Each row is a point on a tangle of strands that fork, close into loops and nearly touch. The rows are in no order.
Points whose rows are less than 74.5 apart are linked; no others are. Some points are linked to none.
q537: [-13   9  -6   0  28  14  34 -12 -49  -9 -31  39 -31 -13   9 -21 -14  -1
   7  28]
q667: [-17  -8  20 -28 -11 -21 -22 -19  -9 -10  17  10 -25 -38 -36  32  58  17
  10  -6]
q211: [ 34 -37 -13  19 -25  -8 -33   7 -24  23  31 -15  25  28   9   3 -13 -32
   0  -6]
q947: [-13  35  23 -21 -16  38  26   4  21 -14   3 -15   5  17  16 -16 -41  -5
 -15 -67]
q453: [-18 -21  22   0 -46 -10  36 -13  97  18  45 -29  39   0 -26 -14  15  -4
  -4 -42]
q560: [ -1 -38  -5  34 -20 -26 -53  11   3  12  32  35 -10 -31 -43  27  28  12
  34  25]
q697: [-15   8 -20 -14  36  -3  37  -6 -50 -16 -34  31 -46 -34   0 -23  21  14
 -12  40]
q866: [-12 -46  29 -34  15  -7 -41 -25   8  -4  -4  34  -4  -1 -53   8  -6  13
   3  19]
q139: [  1 -36  11 -13 -41   5  21   2  86  43  40 -27  27   2 -18 -38  24   0
 -26 -40]
q922: [  7  11  -1   8  10  46  10   3 -22   2   8   6  -2  27  31 -45 -38  -7
  -4 -14]
q189: [  8 -43  15  12 -21  14 -18  -6  30  30  28 -14  46  31 -22 -13 -30  -2
  -1   2]
q450: [ -3  26 -26  45 -15  44  -6  51 -23 -13 -16  -2 -26  13  23 -29 -22  20
 -28 -12]
q287: [-34  16  17 -19  28  25  43 -17 -34 -25 -37  46 -43 -19   1 -21 -22 -10
   2  -4]
q823: [ 46  11   0  -9 -35  25  11  21  -9  13  18 -19 -10   4  22 -14 -31  -4
  -5 -41]
q471: [  5  53 -20  24  86 -16  -3  23  35 -27 -47   8 -32  -5  15   2  16  17
  -1  30]
q121: [  1 -11  30 -30  29   7  24 -44  16  -8 -19   5  24  20  -1 -20 -38 -20
  15  21]
q68: [ -4  33 -26  59  39  -3  10  34 -15 -44 -50  22 -50  -9  34 -12 -19  -5
   6  38]
q816: [ 10  14 -36   7  89 -50  -5  -1  16   4 -45  -6 -11   0  -2  22  41   0
 -43  54]
q542: [ 13  -4 -23  23 -25 -20 -26 -11  -6  20   5  -4  -9 -23 -12  48  46   5
  32  25]
q91: [  6 -56  -8  10  12 -37 -50  -9 -28   7  -7  29  13   3 -39  16 -30 -15
   0  28]
q473: [  4  10  34 -21 -32  14  37 -13  51   7  28 -38  36   9  11 -24 -11  -8
 -15 -49]
q93: [-12 -10 -23 -55  23 -19   3 -19 -34 -12 -12  19 -37 -23 -42  -4  27  16
 -14  18]
q681: [ -6  27 -26 -12  56 -23  38   0 -16 -24 -41  16 -54 -27  -1 -17  33  17
 -31  44]
q104: [  7  -9  11 -30 -13  -3   1 -12  67   5  19 -43  35  40  -4 -19 -23  -7
   9  -3]
q177: [ -4  52 -21  17 -17  14  -9  15 -12  -4   4 -11 -11 -10  25  26  34  15
  16   5]
q825: [ 39  -8 -10  -4 -18  17 -19   4 -17  20  28 -17   6  24  19 -14 -26 -19
   6 -18]
q717: [ 40 -27  13   2 -40  25   9   1  27  54  18 -22  17   8   2 -17   1   0
 -40 -45]
q94: [ 21  13  -5  -9 -15  37  10  41  -4  33   2  -6  -2  10  12 -47 -25  18
 -54 -47]
q874: [  6 -44 -15  44 -28 -37 -50  21 -24   5  12   6  28   1 -18  36   8 -11
  13  24]
q787: [  8  44 -30 -12  49 -26  -8  -6  11  -6 -28  -7 -27 -25  -6  29  55  16
  -5  29]
q841: [ -1 -28   9   0  -3  25  -8 -16   3  20   3  -6  35  38  -6 -13 -35 -12
  -2  14]
q266: [-17  35  -1  23 -15  49  16  36 -19 -46 -21   7 -36   5  15 -29 -42  19
  -3 -26]
q672: [  0  16  18 -31  -9  18  31 -20 -17  -3   5   5  13   4   4  -8 -42  -6
  19 -22]
q85: [ 14  25 -21  19 -15  32  11   7 -46  -6 -20  -6  -9  -1  21   2 -30   2
  -1   5]
q761: [ -6 -38  46 -22 -16  -4 -28 -27  14   3   4  27   1 -22 -51  26   4   9
  24   1]
q358: [ -8  31  10  -2 -34  25   3  -9 -26  -5  12  -1  -9 -12  11  30  26   7
  21 -26]
q166: [  2   6   8 -19 -24   6  15 -15 -25  17  23   1  19  -4 -10  -4 -13  -2
  32  -6]
q486: [  7  -1 -36  43   4   1  -5  27 -54   1  -5  -3  13  26  35 -16 -22 -26
 -26   9]
q924: [-31  47   6 -22  15   4  14   8 -38 -44 -27  16 -35 -26  16   9  13  23
  12  -4]
q706: [-34  -1  16 -40   7 -21  14 -42  63 -16  -1 -13  41  11 -36  -6 -22  -2
  25  17]
q500: [ 18  -8 -39   6  63 -49  -9  -9  -8 -12 -30  -5 -29 -10 -20   8  49   0
 -59  56]
q945: [ -1 -13  19 -40  39   8  33 -36  -5  -6 -25  29 -16   4   8 -31 -38 -22
  14  14]
q969: [ 20   6 -44  35 -28  -2  -9  35 -40  19  -2 -24  13  21  30   5  -3  -6
 -36  -1]
q579: [ -1  17 -32 -40  27 -31 -10 -12 -18  -9 -19   2 -38 -23 -24  15  49  23
  -8  29]
q74: [-46  14  29 -48  11   2  20 -27  29 -14   9  -9  25  17   7  10 -18 -23
  14 -48]
q518: [  2 -53  26   4 -65  13  35   0  44  21  51  -7  14 -13 -18  -5   9  -8
  22 -49]
q645: [ 35  32 -24   7 -41  13   1  46 -15   8  17 -27 -24   0  29  -4   2  16
  -9 -22]
q329: [ 18   4  26 -22 -30  28  27   0  54  34  16 -29  19   3   4 -20   6   2
 -38 -67]
q554: [ 24  56 -26  32 -32  14   2  42  13  -6  12 -30 -20  -9  37  20  28  18
   4 -15]
q106: [ 11  15 -15  24  19 -23 -29  -8 -37   0 -13   4  -2 -10   8  19  40   7
   3  45]
q803: [ -2  29 -29  33  60 -21  22  15 -15 -26 -52  32 -61 -30  22 -13  13  -5
 -16  51]
q310: [ 12  13 -12   3 -20  13  14 -10 -49   9 -12  -1   7  -9  -2  19  -6   6
  16  17]
q767: [-33 -27  43 -52  24 -24  -4 -32  51 -16   4  12  27   1 -49  -9 -16  14
  18  18]
q861: [  9  33 -31  47   7  17  24  26 -38 -25 -39   6 -33  -3  26  -9 -36   2
   4  19]
q933: [  5  -6  -2  12 -45   7 -13  -6 -11   8  23  -3 -10 -22   0  37  42   3
  36  -4]
q169: [-24  64  -8 -17  17 -16  13  17 -18 -29  -7   3 -20 -34  15  24  45  29
  20   5]
q431: [-18  -4  40 -36 -35  -4  28   8   1   0  40 -12  20  -8  12   6   0  -3
  28 -45]
q243: [  1 -35 -17  17   3 -37 -37   4 -47   2  -3   8  19   7  -8  23  -1 -15
   8  38]
q562: [-14 -19 -42  23  41 -33 -10   1 -53  -9 -25  25 -11  10  21  -9   4 -29
 -11  46]
q390: [-17 -38  41 -54  26  -6   1 -45  10 -14 -12  21  -1  -2 -38  -6  -9  10
  -3  12]
q289: [ 20 -51 -13  44 -54   9 -29  32  -5  43  32 -18  12  10   1  10  24 -11
 -30 -21]
q539: [ 11  65  -9   0  65 -18 -12  13  36 -11 -29  -7 -12 -11  17  24  38  17
  15  23]
q71: [ -2 -24 -12 -30  11 -21 -22 -26 -40   4  -2  19 -18 -15 -38   1  11   5
   3  27]
q405: [ 10 -58   8  20 -62  15   6  18  18  26  45  -8   8  -4 -12   9  15   4
  21 -21]
q328: [ 20 -27  47 -23 -25   5   6 -27  28   9  18  -6  29   0 -11  13 -18  -6
  30  -9]
q538: [-23   2  49 -26 -29  -6  40 -11  43  10  42 -28  36  -1  13   2  -6 -18
  12 -65]
q140: [-11  30  13 -10 -13  43  28  28  -5 -33 -12  -3 -16  14  22 -26 -51  11
  -6 -49]
q412: [  2 -23 -11   2   2 -38 -46 -12 -20   9  15  28 -10 -31 -56  13  25  15
  16  36]
q864: [ 15 -36 -22  20   3  -9 -24   6 -39   6   9  -2  27  43  20 -12 -28 -35
 -12   7]
q826: [ -9 -29  -7  -4  15  35  -5 -22 -23   8 -16   7   2  29  10  -3 -26 -17
  -2  14]
q301: [ 15  -8 -18   3  46 -26 -13 -17 -40 -13 -29  15 -41 -19  -7  -4  40   5
 -44  47]
q434: [  6  45 -26  44  54 -18 -19  10  10   7 -24 -11  28   4  23  33  39  -1
  -2  41]
q296: [ 33 -59   2  25 -54  14  -2  19  22  53  33 -18  16   6 -10  -6   9   0
 -24 -28]
q344: [ 26 -31   4  10 -17  16 -20  35 -13  42   8 -18  20  25  22 -29  -1   1
 -62 -25]
q254: [ 17  51 -41  61  29  -9 -18  18 -17 -23 -32  -6 -12   7  38  11  -3  -9
  -3  24]
q594: [  0  -3 -41  34  22  -2   0   3 -55  -7 -25  17 -13  12  30  -4 -25 -32
  -8  28]
q770: [ 23   2  -3   4 -53  17   9  31  -6   9  38 -21 -19 -16  34   4  33   8
  14 -33]
q966: [ -9  70 -32  28  36   6  -2  -5 -12 -28 -27  21 -38 -19  13  -9  16  10
  10  20]
q857: [-47 -16  50 -43   6 -14 -12 -41  26  -8  27  24  21 -13 -41   7  12   3
  20 -34]
q673: [ -6 -40 -18 -18  27  -1 -11 -21 -35   2 -28  27 -19   8  -9   4 -18 -12
   3  33]
q80: [ 30 -21   7   1  -3  25  -2  18  15  23   1 -26  16  41  31 -37 -36  -7
 -48 -17]
q959: [-26  37  29 -30  -2  21  26 -23  48 -22   1 -28  18  25  25  -3 -30 -20
  -6 -60]
q39: [  9 -48  24  14 -54   0  17  -6  87  24  46 -11  29  -3 -38  -5 -14  -8
  17 -30]
q47: [-32   1  34 -59 -13 -18   7   3 -21 -16  21   5   2 -16   0  22  12   1
  35 -28]
q75: [ -3 -45   9  24 -20  -7 -62   6   6  16  29  34  11  -6 -46  21 -16   3
  26  19]
q887: [ 15 -27 -21  52 -43 -28 -30  20  -6  16  28  -8  11 -14  -7  41  39  -1
  28  30]
q589: [-22   8  22 -49  -3   2  16  -3 -38 -28 -14  17 -14 -18   7  18   2  17
   8  -8]
q187: [  5  54 -29  80  54 -12   2  41  12 -34 -52  -1 -17   5  24  -1 -13  -1
   1  33]
q282: [ -8 -39  59 -14 -28 -11  -9 -23  48  -3  26  32   8 -26 -46  23  -1   1
  45 -18]
q374: [ -8  20 -44  30  76 -40 -25   0  -1  -4 -32   8   4   6  14  20  48 -12
 -20  48]
q875: [  4   9 -41  36 -16  -7  -6  36 -30   8 -13 -25  18  11  26  31  16   1
  -3  25]
q15: [ 22  20  24 -21 -14  25  26  19  34  35  -4 -13   8   4  11 -47 -18  19
 -56 -63]
q425: [ -4 -49  19  27 -13   3 -50  -7  31  19  27  14  42  21 -38  -3 -36  -6
  13  17]
q24: [ 18  -9  14 -24  -7  20   7  -2  45  10   8 -37  24  45  25 -30 -31  -5
 -27 -15]
q314: [  3  11  20 -18   6  26  35 -37  18  -1  -2 -13  27  24   9 -21 -46 -16
   9 -13]
q668: [-23 -23  44 -61  24  -3  13 -21 -23 -25 -18  21 -19 -10 -18  -1  10  14
  -5   4]
q334: [-16  -9  12 -15 -17 -16   1 -24  84   4  33 -24  46  12 -33 -16 -21  -2
  27   5]
q696: [  1  58 -16  45  14   4 -10  14  15   3  -3 -18   6  -5  31  28  46  16
  11  20]
q294: [-32  57   6  11  -6  21  19  24 -29 -52 -17  15 -32 -15  14  -4 -17  24
  14 -27]
q82: [-55   3  41 -51  18 -22  -2 -50  40 -15  15  -3  27   3 -16  12   1 -16
  14 -36]

A tip is a point with one link. Name the tips that can be reached along the links from each point below, in the order of the rows.
q121 -> q287, q945, q254
q75 -> q471
q933 -> q91, q562, q301, q770, q875

Name the points in between on the shortest way along the links from the first point to the second, in order.
q390 / q405 -> q668, q589, q47, q431, q538, q473, q329, q717, q296
q672 / q537 -> q166, q310, q85, q861, q68, q803, q681, q697
q816 / q91 -> q374, q434, q696, q177, q358, q933, q542, q887, q874, q243
q425 / q471 -> q75, q560, q412, q71, q93, q579, q787, q539
